Each row is a point on a tangle of strands that fork and nearly touch. The rows are in no order.
In the rows, 128 means zero.
Two points are linked if the straight distance between their rows is under 106. Some points are linked to none.
Q716: [105 153 154 105 181  64 177 137 123 111 105 173  93 175 114  88 102 161
 146 148 119]
Q107: [ 82 142 170 106 168 127 200 143 119 132  68 180 163 152 129 146 145 156
 160 138 124]
Q532: [149 134 126 158 127 107 102  98 136 104 138 191 108 112 109  86 137 149
 152 184 129]
Q628: [137  88 125 104  96 119 114 109 121  91 129 121 141  78 132  91 159 128
 130 179 151]
Q383: [143 134 129 153 122 125  66 127 112  91 148 150 134 135 117 170 121 121
 139 184 139]
Q278: [125 212 115 161 107 169 147 114 161 136 107 110 115  79 137  97 188 171
 120 119 121]
Q764: [127 160 157  91 152  91 173 134 115 154 194  94  83 159 146 181 106 162
 119 127  81]
Q586: [110  93 132 114 144 104 102  58 139 114 115 167 203 109 131 133 151 168
 196 135 130]
Q736: [146 149 146 167 160 134 141 109 170 118 104 164 133 109  97 164 147  94
  94 147  93]
Q774: [167  80  96 116 111 102 116 128  88  72 111 138 118 139 141  72  83 102
  89 114 156]
Q728: [136 146 123 170  84 145 126 147 147  79 120 114 116 139 104 141 103 104
  91 133 162]
Q872: [ 78 117 170 136 116 102 149  93 160 147  85  94 177 163  82 125 135 136
 136 109 146]
Q569: [161  86 120 123 111 170 165 156 157 146 100 139  70  85  96 107 130  73
  72 123 118]
Q89: [127 163  95 121 124 142 195 139 102  68  97 171 123 130 158 150 155 171
 136 134 138]
Q287: [115 114 119 107 127 129 119 163 134 218 123  84 107 140 102 142 117 155
 137 131 148]
Q999: [ 86 152 106 134 191 128 130 143 132 170  44 127 182 146 147 139 108 142
 158 104 142]
Q228: [130 135 176  98 106 166 122 162 155 149 196 102  88 115 147 102 167 116
 125 128  66]
Q257: [122 137 173 115 165  95 141 145 134 167 137 144  84 153  92 146 113 137
 133 167 101]
Q983: [151 114 116 139 134 118  91 152 107  74 101 118 122 140 142 102  68  69
  76 107 144]
Q294: [ 68 158 150 152 139 125 140 111 129 140  61 135 135 172 123  63 137 131
 136 118 140]
Q501: [ 84 140 176 128 110 158 144 108 118 118 135 114 133 121 156  64 181 102
 118 134 108]
Q576: [ 94 140 130 163  84 151 158 178 123 196 119  81 149 130  56 141 149 147
 126 126 201]
Q483: [144  84 156 114 104 139 204 153 113 152 114 138  73 146  65 146 130 121
  92 129 162]
Q559: [105 204 121 171 175 127  98 139 128 134 127  82 127 114 140 152  88 110
 119 148 140]
Q611: [131  74 170  74 127  88 154  93 127 176 190 128 112 109 115 120 123 162
 152 176 108]
Q44: [155 109  82 153 131 172  89 125 179 185 130 143 116 105 142 110 117  87
 124 114  98]
Q922: [150 121 131 109 140 119 101  81 106 124 175 107 105 129 162 161  93 110
 118 119 139]
Q197: [126 102 120 119 160 144 154 101 142 151  79 122 175  93 149 169 142 105
 130 119 124]
Q105: [132 119 155 138 103 129  69 173 170 112 122  77  99 143  92  79  93  61
  97 116 124]
Q650: [107 170 167 160 124 105 155  80 135  92  90 116 148 106 101 107 126 127
 119 167 175]
Q172: [159 137 155 130  78 178 102 219 158 140 148 156 111 158  83 164 170 143
 132 130  97]
Q590: [119 137 128 110 154 102 108 118  89  69 144 129 118 152 187  99 110 121
 132 113 105]
Q914: [114 191 114 123 117 160 165 139 139 146  98 105  86  92 154 102 161 178
 119 116 128]
Q480: [104 134 157  86 113 134 143 179  88  88 108  67  98 122 131 139 125 122
  97 145 172]
Q675: [125 126 154 108  98 110 145  84  96  90 240  98 133 136 165 147 141 121
 129 105  87]
Q355: [140 105  93 130 135  97  87 141 156 130 113 178 144 169 108 154 143 170
 181 113  88]
Q340: [112 125 138 101 155  72 172 168 122 107  75 150  85 162  86 102 106 157
 138 144 148]
Q732: [ 71 142 176 150 144 136 174 105 135 201 102 130 120 130  83  87 106 130
 133 141 156]
Q391: [149 139 173 132  67 190 112 209 158 113 126 129 120 123 111 161 165 112
 107 112 116]
Q560: [132  91 138 148 112 155  80 129 136 127 117 130 155 137 131  84 124  52
  94 104 109]
Q883: [143 123 120  97  77 118 156 118 105  65 188 100  99 117 150 110 134 151
 118 141 144]
Q528: [175 108  93 115  65 125 140  89 150 122 156  82 107 140 139 159 130 146
  88  65 134]
Q395: [ 93 130 178  94 184  97 148 151 114  94 119 157 166 138 157 119 174 110
 163 147  66]
Q584: [156 143 115 145  48 123  90 113 168 141 146  79 149  96  65 120 171 166
 117 126 131]
Q343: [126 126  88 130  81 139 134 136  99  82 199 191 121 133 155 123 164 153
 170 139 102]
Q423: [117 132 128 107 177  89 169  91  53  98 157 181 138 158 183 125  77 131
 162 105 138]
Q378: [ 87 134 165 167 164 135 156  72 161 191  98 128 156 118 108 106 126 104
 128 135 125]
Q547: [140  83 160  97 158 102 131 133  87 115 113 166 142 117 127  90 104 101
 128 184 138]
Q478: [160 132 101 115  88 140 141  96 138  66 151 100 139 121 164 172 155 154
 109  58 124]
Q878: [120 116 177 126 160 107 141 136 134 140 103 127  94 144  88  95 106  67
  94 137 117]
Q108: [ 80 150 134 166 143 148 105 120 129 153  74 126 161 166 136  69 129  91
 118 101 125]
Q839: [128 121 117 105 168 168 117 105 115 179 185 123  93 115 197 126 120 101
 130 117  74]
Q787: [129 102 139 123 176 110 136 125 104 187 160 194 112 173 150  89 101 107
 150 128  69]
Q329: [169 130 127 112 121 120 134  82 108  95 185 133 180  77 142 211 191 169
 140 107 110]
Q585: [123 139 111 151 102 151 153 147  96 106  94 169 130 108 109 137 142 138
 126 188 202]
Q887: [112 172 121 161 137 109 171  96 145  98  66 134 122 127 105  97 113 142
 102 135 175]
Q77: [129  86 118 124 107 135  99  78 127 161 120 158 186 103 134 137 171 181
 189 133 132]
Q903: [117 117 146  99 168 124 149 141 124 105 139 190 145  89 140 111 182 124
 165 166  65]
Q132: [169 113  77 131 158 162 113 144  80 150 114 189 100 111 172  72  78 110
 115 127 133]
Q390: [114 122 168 101 112  76 201  93 133 124 144 144 106 144  94 104 130 180
 138 147 135]
Q802: [138 148 138 139 111 184  97 102 146 110 155 119 108 116 189 100 134  85
 104 111  88]
Q803: [100 136 110 106  98  90 151 109 143 134  93  78 121 157 120 113 130 197
 142  97 152]
Q369: [167  85  79 114 132 162 161 126  80 130 128 194 122 141 165 172 126 132
 126 104 140]
Q243: [130 138  82 156 126 113 122 130 185 167 107  96  91 136  99 119 100 134
 107 102 125]
Q218: [129 105 155 141  77 167 119 110 160  91 109 105 156 128 141  98 167  68
  96  99 111]
Q79: [ 87 168 122 127 108 134 153 142 128 135  95 101  86 147 139  81 151 196
 134 113 141]
Q232: [137  79  95 104 126 127 190 136  92 129 154 195 122 173 145 156 117 144
 143 116 131]
Q916: [149 136  68 105 132 162  93 169 137 124 108 108 115  72 169 153 117 135
 126 140 142]
Q367: [141 116 118 122 157  91 143 117 110 126 175 188 109 151 159  68 115 104
 138 114  57]
Q496: [118 108 177 121 116 129 114 167 140 130 117  96  81 143  78  84 132  83
 104 142 121]
Q854: [142  73  97  96 154  93 167 126 116 135  65 128 147 115 119 150  69 114
 124 124 184]
Q591: [117 181 124 105 138 101 175 102 123  96 152 119  93  89 178 107 135 173
 130 159 118]
Q492: [177  93 100 148 172 112  42 154 124 116 118 157 137 113 131  85  83  85
 115 117 103]
Q587: [110 133 127 107 130 139 116 196 117 136  93  77 113 123 132 143 116 104
 122 141 151]
Q725: [159 120 128 158 102 168 104 108 142  57 150 179 165 125 134 162 184 114
 126 119  98]
Q738: [100 140 149 103 149 142 224 146 106 150  98 169 145 138 154 160 158 170
 156 120 112]
Q159: [127 186 117 173 109 180  81 168 182 143 113  96 164 108 111 153 169 140
 124 110  95]
Q520: [101 180  73 199 111 140 103 137 178 160 153  76 168 113  90 129 140 155
 122 114 155]
Q599: [ 94 128 128 109 171  98 153  63  84 108 180 177 151 144 190 145 118 127
 179  91 101]
Q639: [ 77 164 124 178 153 148  84 145 135 165 103 119 149 170 139 124 112 105
 146 114 117]
Q748: [119 156 164 155 133 138 119  94  92 160 160 132 120 114 138 125 103 110
 122 182 152]
Q698: [101 109  88  91 134  94 149  87 126 132  86 120 149 156 155 107 110 187
 166  80 154]
Q50: [119 172 168 121 136 136 141  81 112 166 154 109 163 121 154 160 152 185
 159 120 118]
Q144: [141  98 106 111 101 133 102 118 146 153 134 148 141  90 116 120 190 181
 165 153 110]
Q268: [116 111  75 121 148 130 123  78 122 143  86 148 162 128 181 112 128 157
 171  75 141]
Q389: [119 114 141 105 184 139 144 154  82 191 121 174 111 166 158 109 101 112
 151 123  98]
Q488: [110 189 100 185 102 144 129 104 165 150 125  96 134  81 108 113 148 142
 107 144 155]
Q56: [142 143 172 137 170 121 195  82 162 138 123 143 138 128 110 173 148 112
  93 122  86]
Q311: [118  91 184 104 114  76 162  69 120 134 155 128 139 162  83 130  94 162
 141 157 154]
Q155: [116  53 150 107 118 102 125 136 101 159  94 154 177 177  90 126 125 122
 160 134 150]
Q484: [165  92  86 100 117  90 150 163 124  77 180 190  88 179 134 104 106 124
 143  95  85]
Q239: [144 128 111 148 122 121  45 157 156  97 120  94 115 143 138  87  62  63
 104  93 125]
Q707: [110 111 184 107 115 148 139 162 112 117 116 111 137 161 121 164 172 104
 117 128 118]
Q977: [115 114 133  97  98 124 172 137 150 115 150 105  89 156 132  96 159 140
 112  99  98]
Q679: [146 173 150 124  93 114 148 164 155  78 110  92  94  94  64 126 164 166
 104 158 150]
Q173: [ 95 136 125 103 152  86 160 111 107  97 125 135  97 173 155  80 115 146
 135 120 114]
Q242: [119 150 119 172  99 179 153 165 128 129  91 160 117  88  81 119 153 125
 115 170 183]
Q289: [134 176 131 138 150 136  56 116 172 114 165 115  96 128 154 137 126 138
 139 123  71]
Q174: [136 151 129 121 102 124 176 148 101  99 193 199 106 135 126 131 147 156
 157 165  92]
Q429: [162  96 108 108 103  96 112 119 141 172 175 108 123 146 103 181 140 181
 139 112 105]
Q752: [121 172 111 176  93 126 166 112 152  95  91 125  86 140 105 113 110 139
  81 113 156]
Q653: [ 99 122 126 179 151 127 143 176 120 156  77 161 157 166  69 131 105  90
 128 129 171]
Q859: [151  89 143 115 109 153 127 114 127  92 133 150 145  62 144 108 181 109
 116 176 113]
Q809: [162  73 107 101  82 127 132 171 142  71 159 167  82 185 131 108 106 114
 121  94 108]
Q19: [157 158  97 173 117 169 124  93 111 121 152 125 125  64 146 167 100 110
  98 147 169]
Q451: [137 192 166 135 130 109 177  92 129  89 118 104 131  82 115 133 143 158
 103 173 154]
Q701: [190 189 142 142  82 151 129 159 137 174 159 120 128 127  64 166 158 166
 106 112 129]
Q986: [141 112 134  98 146 141 120 137 129 123 147 147 123  70 144 131 168 117
 135 181  83]
Q813: [124 191 178 135 118 153 124 119 106 156 166 116 138 127 140 138 181 163
 137 153  94]
Q444: [155 151 100 184 101 184 113 138 148 140 173 123 106  84 130 131  77  82
  90 160 170]
Q154: [119 113 133 175 155 109  94 102 119 196 159 139 148 145  99 102  65  85
 149 177 152]
Q765: [ 94 151 125 118 145 154 188 137 105 157  97 142  76 162 159  59 121 124
 113  99 124]
Q78: [162 117  52 120 107 154  84 134 139 116 129  74 125  56 140 164 114 123
 109 125 168]
Q291: [117  70 138 127 133  89  97 178  88 138  81 150 158 181  91 105 105 112
 149 141 158]
Q357: [172  86 137 112 144 114  61 139 149  89 153 137 117 149 128 152  97  77
 113 116  89]
Q494: [145 163 125 123 105 168 115 164 111  48 127 149 108 111 177 131 128 125
 120 148 143]
Q190: [ 79 168 183 124 120 103 107 138 122 150 122  51 105 143 108  93 139 161
 140 157 146]
Q799: [180 144 138 154  64 143  85 106 153 125 172  98 164 103  81 151 162 143
 103 135 126]
Q362: [141 131 157 102 129 154 108 170 168 169 171 133  56 108 113 104 148 141
 132 156  65]
Q196: [ 97 175 127 136 156 137 125  71 110 156 137 107 157 146 180 166 134 183
 171  93 141]
Q201: [ 99 130 140 153 163 159 168 101 156 193  84 107 183 103 130 148 139 101
 118 129 129]
Q358: [136 116 182 113 150 121 159  52 113 171 164 141 170  93 131 164  98 163
 147 170 140]
Q10: [ 97 140 111 138 136 174 140  69 126 176 116  82 139 114 199 101 134 121
 122  97 129]
Q920: [113 110  64 162 121 137  81  75 120 135 109 122 167 118 156 126 126 139
 161  88 172]
Q361: [169  83 110 164 124 142  66 149 132 117 109 167 154 128 130  58  92  59
  99  99 111]
Q503: [ 89 178 166 151 158 132 121 131 114 171 128  97 132 130 114 131  86 104
 131 175 164]
Q97: [ 82 140 181 102 113 110 138 159 111 107 100  52  93 124 103  94 145 138
 113 147 170]
Q310: [141 139 137 147 153 114 104 104  89 118 141 131 141 106 122 175  82 123
 131 183 164]
Q470: [153  82 101 148  97 179 153 102  94 150 139 144 154 136 154 185 134 116
 121 102 154]
Q475: [101 149 125  89 141 104 181  90 132 128 138  97 123  85 175  94 154 168
 141 126 111]
Q30: [164  86 108  93 100 149 134 160 175 131 114 102  80  99 113 120 136 104
  80 113 118]
Q755: [109 122 157  88 191 106 138  66  88 107 169 150 162  99 181 185 124 127
 168 122 107]
Q967: [139 157  85 156 103 177 115 156 184 123  89 109 117 138 146 134 116 112
  99  58 125]
Q438: [153  80  94  68 154  83 156 111 104 122  87 121 127 100 147 119  85 145
 127 126 171]
Q199: [148 166 102 165  89 187  80 158 185 103 119  98 153 102 145 154 143 122
 122  76 107]
Q949: [132 112 115 125 115 135 121 151 121 180 136 121 118 167 121 161 133 169
 143 126 132]
Q62: [108 127 163 148  94 159 129 105 159 105 108 108 129 103 116  68 178  86
 101 124 120]
Q508: [124 171 123 153 198 126 110 151 138 116 104 122 135 128 128 168  96  80
 106 143 122]
Q719: [114 144 135 137 115 187 127 107 136 154 123  85 121 120 173 116 130 100
  97 101 115]
Q477: [123  99 116 147 134 145  60 164  85 137 136 138 179 117 112 122 110  66
 145 175 163]
Q466: [154 123 133 108  38 140 108 129 151 140 165  91 110 107  97  93 183 170
 115 115 121]
Q594: [105 142 136 133 104 110 100 121 121 148 142 100  83 159 114  97 105 164
 137 163 150]
Q283: [151 198 134 122 120 129 161 102 126  86 148  95  97  79 157 132 137 148
  78 140 127]
Q233: [171 153 122 129 140 141  63 137 182 140 184 108  94 113 148 173  94 116
 121 110  76]
Q74: [130  71  74 126 165 102 125 153 143 164  63 135 185 143  85 161 110 120
 147  99 142]
Q147: [151 115 147 160 134 156 122 110 142 118 129 187 151 119 114 158 162  88
 112 146  89]
Q915: [157  80 134  88 113 122 110 182 130 100 136 141 106 176 113 130 115  93
 110 106  96]
Q47: [123  98 117 118 140  73  60 100  87 125 149 121 126 168 126 120  74 146
 171 138 159]
Q230: [151 151 148 134  81 104 159 141 139 114 121 126 121 115  47 134 176 199
 127 156 147]
Q410: [141 140 168 116 110  92 213 123 135 110 133 146 100 127  60 129 165 190
 124 145 138]
Q794: [126  79 158  80 161 117 154  72 117 200 164 149 133 110 135 152  87 151
 173 150 124]
Q739: [127  85 123 145 147 113  55 127 109 176 150 142 154 135 102 147  86  95
 158 168 153]
Q555: [114  56 132  59  95 102 176 151 123 104 119 122 155 141 108 127 175 141
 148 115 135]
Q514: [ 97 118 155 153 112 127 155 166 129 165  92 123 133 149  56 144 128 124
 128 147 177]
Q862: [135 115 117 160  89 138  98 164 132 110 123 130 115 178  92 136  96 102
 113 128 164]
Q365: [144 109 121 154 135 160 184 143 152 155  98 143 111  83  87 133 124  63
  70 133 136]
Q240: [111  56 140  82  77 118 142 147 109 132 108 147 152 147 102 125 158 161
 164 144 149]
Q459: [119 163 127 157 112 174 183 157 124  78  92 183 112 157 148 138 163 140
 117 116 128]
Q72: [125 104 104 151  87 144  98 173 106 163 125 162 109 197  98 144 105 145
 153 128 153]
Q206: [101 132 177  86 180 101 162 158 105  85  72 149 167 136 137 148 154 125
 144 145 110]
Q700: [140 130 197  87  98 137 141 155 134 142 194  77  97 104 118 121 176 117
  95 128  81]
Q460: [126 126 127 110 139 129  73 117  99 113 154 102 106 138 179 106 104 116
 131 131 124]
Q629: [149 152 174  83 158 104 156 140 127 141 161  68 121 131 129 199 144 142
  97 122  87]
Q140: [ 88 102 166 116 149  74 127  87 138 147  89 104 159 193 113 104  88 134
 153 100 136]
Q982: [152  82 122  82 117  78 154  96 129 146 203 127 128 120 115 159 140 180
 160 137 102]
Q951: [120 139  90 146 179 109 106  95 160 190 115 132 145  95 110 146 104 172
 176 151 138]
Q5: [134 132 113 138  97 157 120 122  92  78 165 186 164 131 164 146 176 141
 154 131 115]
Q213: [146 142 155 116  90 164 121 203 169  59 115 145 107 114 126 121 160 118
 121 114  99]
Q170: [101 180 118 175 158 143 103 167 175 158  96 118 162  97  96 151 163 132
 143 149 117]
Q853: [121 164 173 120 173  92 173 108 120 147 159 138  93 162 142 172  91 135
 118 142 106]
Q864: [ 89 159 195 150 103 183 134 122 107 141 150 130 142 136 145 114 196 112
 122 145 102]
Q778: [116 120 129  94 181 116 158 143  53 130 132 186 137 146 184  97 102 127
 170 141 118]
Q315: [140 157 165 110  79 129 121 187 160  52 130 108 102 115  83 112 184 154
 116 136 124]
Q998: [116 106 120  84  83 128 142 129  91  76 141  89 121 107 162  94 159 140
 127 151 164]
Q373: [110 130 100  99 139 138 172  71 129 144 123  90 121  93 200  97 143 146
 128  93 125]
Q80: [141 127 103 140 158 106  84 105 132 118 112 173 139  80 134  93 135 140
 160 184 134]
Q64: [145 132 106 149 171  93 144 120 143 126  93 121 137 144 112 173  87  88
 104 107 127]
Q582: [121 119 124 128 182  74  80  55 129  87 102 125 166  98 145 118 102 116
 140 126 158]
Q544: [109 161 126 148 150 126 135 127 147 169 103 126 152 104 103 147 148 164
 163 159 136]
Q457: [176 136 134 123 137 147  50 162 155  96 166 130  98 134 156 163  78  82
 114 114  94]
Q412: [153 132 129 147 102 204  88  93 138 121 193 146 121 102 187 132 146 108
 131 112  90]
Q749: [112 114 125 104 205  78  98 117  92 129  84 126 162 160 158 131  74 140
 162 104 126]
Q106: [167 113 169 127  84 122 114 101 142 114 173 112 145 115 105 152 182 125
 104 145  95]
Q402: [ 99 107 209 122 112 104 144  85 129 147 127 103 168 139  87 134 121 131
 146 156 156]
Q524: [109 121  83 157 123 141  91 182  99  99 115 119 164 108 118 134  95  80
 124 158 208]
Q950: [121 153 106 157 122 131 118 166 109 109 148  83 159 104 104 181  97  99
 106 161 204]
Q20: [130 126 116  83 129 100 125 207 168 125  88  93  64 118  91 119 133 155
 124 132 122]
Q461: [151 120 102 149 182 101  54 178 119 154  94 171 143 118 117  74  86 101
 136 142 124]
Q392: [149 125  73 147 158 103 118  78 160 154  92 159 159 115 106 172 126 166
 165 111 144]
Q525: [157  83 110 117  71 148  93 154 142 120 153 160 133 136 102 137 179 152
 146 147 113]
Q817: [147 129  89 130 145 138 150 113 101 115 107 174  99 116 178  46 102 105
 100 110 119]
Q445: [142  80  71 136 144 109  87 136 160 153  83 152 166 150 105 165 137 144
 161 103 123]
Q567: [116  87 101 162 153 105 123 172  99 157  73 155 165 145  88  82  81  88
 121 125 178]
Q205: [126 135 114 127  84 146 165  93 131  76 117 107 161 156 150 153 175 147
 114  70 120]
Q580: [108 146 130 150 101 167 158 130 122  83  72 145 148 173 148 146 170 128
 121  90 130]
Q282: [134 109 141 110 161 126 157  86 112 111 128 141 173 101 167 165 157 112
 142 122 103]
Q192: [144 128  77 165 120 155 117  87 132 130 157  82 153  49 135 167 101 109
  92 127 178]
Q984: [134  54 117  59 132  89 152 121 110 104 109 125 135 117 143 118 136 123
 131 127 133]
Q756: [167  95 110  97  44 161 117 150 137 116 185 119 112 111 125 130 171 160
 132 122 105]
Q235: [142 106  72 130 165  95  98 126 133 131 120 183 119 191 140 142 108 157
 157  69  94]
Q91: [132 130 104 116 128 135 148 135  98  87  83 157 148  94 142 145 145 169
 146 172 171]
Q975: [143 144  97 180 111 149 102 147 156  94 133 128 116  94 114 116  83  64
  95 148 164]
Q328: [163 207 136 179  60 151  83 138 151  91 160 103 143 158 118 168 129 163
 119  85 136]
Q597: [137 110  98 117 141  77 154 151 123  87 173 190 113 166 137  98 118 105
 162  93  44]
Q857: [134 110 156 154 163  94 105 112 137 165 131 140 129 150  92  82  83  72
 109 154 118]
Q168: [126 109 131 132 182  89  69 102  73 116 107 117 164 121 161 116  76  94
 133 113 150]
Q981: [132 100 111 106 158 109 151  95 140 117 106 101 124 139 167  97 113  89
  93  71  93]
Q616: [125  85 158 140  96 123 165 165 137 151 109 109  84 145  37 126 129 123
 112 123 177]
Q804: [104 142  74 182 108 129  93 129 162 144 136 115 182 129  78 147 135 149
 141 131 171]
Q371: [152 116  64 123 158 158 107 149 104 139  89 151 128  84 166 119 103 112
 136 143 150]
Q349: [165  68  90 132  84 157 149  80 145 135 135 115 137 137 125 159 140 117
  99  85 129]
Q149: [131 130 118  86  78 120 146 138 108  67 222  88  95 112 170 123 132 125
 124 110  94]
Q220: [133  96 134 111 144 114  83  96 112  87 203 157 132 116 164 116 147  87
 148 141  72]
Q7: [122 201 134 122 133 129  87 161 176 106 145  80  91 130 163 130 136 160
 131 102  78]
Q596: [ 95 138  93 187 151 147  44 122 105 129 147 109 182 144 140 161 100  82
 148 112 168]
Q69: [150 151 165 116 170  97 157  93 157 145 161 114 139 135 134 187 149 136
  99  98  68]
Q353: [149 113 149 150  98 119  77 122 130 122 178 162 107 140  82 122 124 144
 137 197 127]
Q73: [149 113 114 124 121 163  65 103 116 106 211 166 113 111 172 134 126 104
 146 123  99]
Q428: [156 150 163 132 108 152 161 145 103 135 157 109  93 122 121 177 121 122
  82 152 143]
Q37: [117 121 185 105  78 137 129 128 113 176 176  59 117 136 109 123 151 129
  98 128 129]
Q848: [159 117 121  73 112 110 134 181 175 124 119  84  80  95 104 127 165 148
 107 126 105]
Q321: [117 112 150 106  84 149 125 136 106 165 143  42 133 108 124 140 137 131
 100 132 162]
Q925: [148 145 104 147  99 145 145 130 192 145 109 113  78 165 115 134 123 145
  96  71 103]
Q351: [ 74 130 171 134 133 132 166 115 127 149  77 126 108 136 102  54 153 132
 138 133 149]
Q463: [ 81 165 107 143 180 133  86 139 136 163  89 109 154 164 151 171 131 150
 169  92 105]
Q9: [122 104  76 181 125 141  69  88 100 110 128 138 183 115 137 136 112  93
 130 109 185]
Q882: [111 122 137  87 154 101 154 193 134 130  68 108  62 114  81 111 131 140
 137 155 147]
Q895: [186  81 100 106 119 119 161 119  94 102 131 155  83 129 128 120  77  89
  79 134 155]
Q301: [140  83 106 123 196  79 153 133 140 159  60 127 156 124 105 152  77  92
 121 107 134]
Q702: [ 81 175 112 195 148 159  83 157 127 142 118 118 184 163 124 150 109  84
 127 124 156]
Q705: [119 138 144 119 126 139 132 183 115 179 122  52 123 126 111 172 124 117
 107 124 158]
Q177: [ 97 144 121 121 185 137 104 114 106 150 117 131 147 172 189 169 133 149
 174  93 107]
Q88: [112 153  70 157 130  99 106 131 162 152 120  80 100 125 106  91  78 130
 115 130 169]
Q759: [112 169 126 103 129 132 219 154 104 114 135 147 128 130 150 143 168 183
 148 121 117]
Q938: [115 140  91 153  99 126 132 124 101 130 142  65 169 106 112 170 108 141
 122 149 222]
Q164: [146 153 157 143 105 176 104 180 176 167 160 157  81 140 100 132 143 132
 128 135  78]
Q754: [106 141 109 143 129  90 100  94 128 160 131  84 104 125 108 108  80 154
 145 164 178]
Q989: [ 94 128 152 126 178  77 134  78 117 127  90 149 179 161 139  86  88 136
 158 108 128]
Q244: [117 133 100 121 124 153 184 142  95 155 112 143  73 183 168 110  92 129
 108  87 138]
Q538: [117 103 150  93 130 110 125 116 123 107 206 115 126 142 168 123 141  92
 128 106  47]
Q324: [148 157 141 162 155 138 175 138 169 116  89 140  98 101  94 135 130  92
  76 134 118]
Q171: [120 140 119 156 170 113  68 141  97 137  95 182 152 116 129  84 106 124
 159 165 137]
Q995: [107 214 144 120 135 132 111 160 150 100 113  93 120 152 155 153 157 177
 137 103  83]
Q65: [109 124 133 121 175  85  94  44 139  99 105 150 182  98 153 152 129 146
 174  98 133]
Q718: [166 112 126 128 139 127 142 108  99 104 150 154  96 143 147 144  85  93
  96 138 133]
Q874: [117 137 122 117 147 145 166 140 117 129 103 158  95 131 179  37 135 106
 104  93  96]
Q793: [127 100 128  94 126 101 176 156 100 108 170 177 121 137 129 156 144 144
 157 162 107]

A fork is a point with three links. Follow the links from the first point to the second and name the forks in between, in order.
Q611; Q132: Q949, Q728
Q244; Q591: Q728
Q752; Q358: Q728, Q949
Q389; Q698: Q639
Q920; Q492: Q639, Q463
Q213; Q916: Q705, Q949, Q728

A fork is a point with three links, a tip a point with one. Leave the first point through the second and follow the links. Name the first fork or tip that comes.
Q197; Q201: Q639
Q311; Q402: Q106
Q882; Q20: Q736
Q675; Q538: Q728
Q716; Q173: Q938
Q872; Q402: Q705
Q492; Q361: Q463
Q809; Q915: Q995
Q373; Q10: Q89
Q480; Q97: Q445

Follow the links from the first point to the second, and from the first to the third. Name the last point that the two ways share.
Q765; Q650; Q72: Q728
Q244; Q72; Q591: Q728
Q88; Q444; Q410: Q705
Q755; Q813; Q596: Q639
Q778; Q79; Q999: Q639
Q69; Q173; Q206: Q736
Q460; Q5; Q69: Q736
Q982; Q872; Q88: Q705

Name the points in between on the shortest way along the links from the first point to the second, in order.
Q78; Q587: Q192, Q19, Q444, Q975, Q728, Q862, Q72, Q949, Q287, Q705
Q967; Q445: Q199, Q159, Q170, Q544, Q951, Q392
Q599; Q501: Q755, Q282, Q197, Q201, Q378, Q732, Q351, Q294, Q108, Q639, Q463, Q177, Q196, Q50, Q813, Q864
Q915; Q423: Q809, Q484, Q597, Q367, Q787, Q389, Q778
